Each row is a point on a landscape with many valleys, with its height.
A ball rolls from a point to the lowest of its 6 nearest points, and stops where none of them is lower. Distance is the straight distance between rows; heights are no part of it.
k91 h=3.51: [-0.65 -0.28 -0.25 -1.37 -0.30 -2.05 -0.24 -2.16 -1.94]
k172 h=5.65: [-2.45 -4.64  3.50  0.98  1.42  0.42 -3.04 -3.66 -1.24]
k267 h=4.45: [ 1.69  1.33  0.91 -0.82 -0.22  2.86 -4.52 -1.63 -1.12]
k837 h=4.86: [ 2.47 -0.60 -0.41  0.68  0.60  4.77  2.62  5.10  4.00]
k787 h=3.88: [ 0.89  2.86 -0.95  0.46  0.39  1.07  1.38  3.27  0.99]
k215 h=4.02: [-3.24 -3.18  1.84  2.26  1.35 -1.31 -2.59 -5.01 -0.43]
k621 h=4.31: [-1.70 -1.13 -1.01  0.60 -0.26 -4.48  0.49 -4.42 -0.65]
k927 h=4.88: [-0.17 -0.96 -0.86 -2.13 -1.05 -1.83  3.94  2.69 -0.79]
k694 h=2.22: [ 0.42  1.61  0.08 -0.98 -0.15  0.34 -2.02 -0.71 -1.53]
k65 h=4.87: [ 1.87  1.34 -0.29 -0.10 -0.09  2.36  1.83  4.48  1.62]
k853 h=5.13: [-0.82 -1.21 -1.12 -0.85 -0.51 -1.21  5.33  3.74  0.70]
k301 h=3.84: [ 0.57  3.17 -0.91  1.13  0.39  0.56  1.28  3.07  1.15]
k502 h=2.57: [-1.61 -0.22  0.81  0.38  0.84 -0.13 -2.82 -3.70 -1.71]
k295 h=2.28: [-2.69 -0.61  0.98  2.60  1.70 -0.90 -3.38 -4.93 -0.98]
k306 h=4.69: [-1.27 -0.32 -1.77 -0.44 -0.92 -4.44  2.02 -1.54 -0.69]
k176 h=3.26: [-0.24  0.72 -1.10 -0.57 -0.39 -1.60  2.82  2.22 -0.53]
k792 h=4.29: [-0.30 -0.71 -0.40 -1.95 -1.23 -2.60  1.62 -0.19 -1.98]
k90 h=4.17: [ 2.04  0.28  1.84 -1.68 -0.69  3.19 -4.56 -1.38 -1.33]
k971 h=5.10: [ 3.02  2.69 -0.53  0.51 -0.23  2.84  0.12  4.46  2.76]
k212 h=2.80: [-1.79 -1.79  1.87  0.46  0.89  0.38 -3.06 -3.91 -1.87]
k423 h=0.82: [-1.11 -0.24  1.53  0.89  1.30  1.19 -3.87 -3.41 -1.44]
k953 h=2.89: [ 1.58  3.11  0.09 -0.42 -0.35  1.68 -2.42  0.69 -0.57]
k770 h=4.46: [ 1.42  0.73  0.03 -2.51 -0.98  0.67  0.81  2.28 -1.30]
k560 h=5.91: [-2.43 -3.45  1.44  0.54  0.18 -2.06 -1.63 -5.02 -1.13]
k113 h=4.47: [-1.31  1.14 -1.83  0.77 -0.31 -3.88  3.16  0.32  0.04]
k296 h=7.15: [-2.96 -6.52  2.10  2.09 -0.01 -3.13 -1.16 -6.29  1.02]
k249 h=2.64: [-2.79 -3.73  0.05  2.51 -0.27 -3.88 -1.11 -6.97  0.61]
k832 h=3.99: [-1.67 -1.87 -0.61 -0.43 -0.71 -3.76  0.08 -4.15 -1.37]
k335 h=3.62: [ 1.81  1.94 -0.15 -1.34 -0.88  0.98 -0.31  2.46 -0.53]
k224 h=2.27: [ 2.58 -0.15 -1.18  2.60  2.07  5.81  1.96  4.19  6.17]
k467 h=5.09: [-1.96 -1.12  0.17  0.62  0.53 -2.47 -1.71 -4.51 -1.49]
k784 h=3.50: [-1.15 -2.89  0.79 -1.90 -0.73 -1.55 -0.68 -3.42 -2.56]
k680 h=4.30: [-0.94 -2.73 -0.48 -1.91 -1.78 -4.12  1.20 -3.04 -1.66]
k20 h=5.02: [ 3.95  0.51 -0.10  0.65  0.50  4.39  1.22  5.33  5.06]
k75 h=5.34: [ 2.11  0.35  0.01 -1.89 -1.20  1.69  2.22  4.58  0.32]
k132 h=5.62: [ 0.89  0.70 -0.79  1.03  0.58  2.60  3.28  4.66  2.37]
k55 h=4.42: [-1.25 -0.16 -1.60 -0.12 -0.30 -3.24  4.60  1.78  0.29]
k814 h=3.55: [ 3.15  1.88  0.68 -1.99 -1.04  2.48 -3.23  1.13 -0.26]
k4 h=4.34: [-2.24 -4.13  0.20  0.33 -0.84 -3.67 -0.49 -5.84 -0.54]
k634 h=2.81: [ 0.31  0.85  1.22 -0.29  0.22  1.95 -3.88 -2.05 -1.44]
k816 h=5.92: [ 0.82 -0.40 -0.43 -0.19  0.29  2.90  3.88  4.91  2.01]
k565 h=4.48: [-0.31  2.21 -1.37  0.82  0.64 -0.10  2.94  3.26  0.97]
k269 h=3.52: [ 1.25  3.93 -0.75  0.74  0.23  1.02 -0.58  2.36  0.91]
k813 h=5.11: [-1.06 -1.14 -1.40  0.52  0.48 -0.52  5.65  3.80  1.42]
k352 h=3.44: [-1.56 -2.71  3.84  0.81  1.38  2.75 -4.69 -2.95 -1.01]
k71 h=2.85: [ 0.96  3.73 -0.44  0.70  0.17  0.33 -2.24  0.06 -0.29]
k166 h=4.54: [ 3.12  1.13  0.51 -1.88 -1.17  2.40 -0.04  4.15  0.69]
k481 h=4.75: [ 2.56  4.40 -0.39  0.57  0.15  2.05 -3.17  1.04  0.97]
k658 h=4.53: [ 1.04  2.46 -1.08  2.07  1.14  2.86  2.02  4.52  3.12]
k416 h=4.81: [ 0.43  0.72 -0.34 -0.87 -0.47 -0.02  2.77  3.39 -0.05]
k826 h=3.39: [-1.35  1.38 -1.67  0.72  0.23 -2.95 -0.06 -2.08 -1.19]
k876 h=2.83: [ 0.29 -0.59  0.81 -2.20 -0.68  0.61 -1.94 -1.44 -2.43]
k540 h=1.14: [-0.21  2.30 -1.08 -0.19  0.07 -1.24  0.18  0.47 -1.10]

Where does a ball stop that starts at each point below?
k560 -> k423
k215 -> k423
k953 -> k540
k927 -> k540
k166 -> k540
k481 -> k540
k467 -> k423

Call two points neighbours if one is among the 6 nearest of the other. Go from one point of each pair to the other, from neighbour to neighbour, staying as low as possible. Name the highest point that can't be avoided.
k249 / k423 -> k215
k423 / k540 -> k634
k224 / k249 -> k658

For each start below, name every point that the ball comes to, in order.
k75 -> k335 > k953 > k694 > k540
k65 -> k787 > k269 > k71 > k540
k853 -> k176 > k540
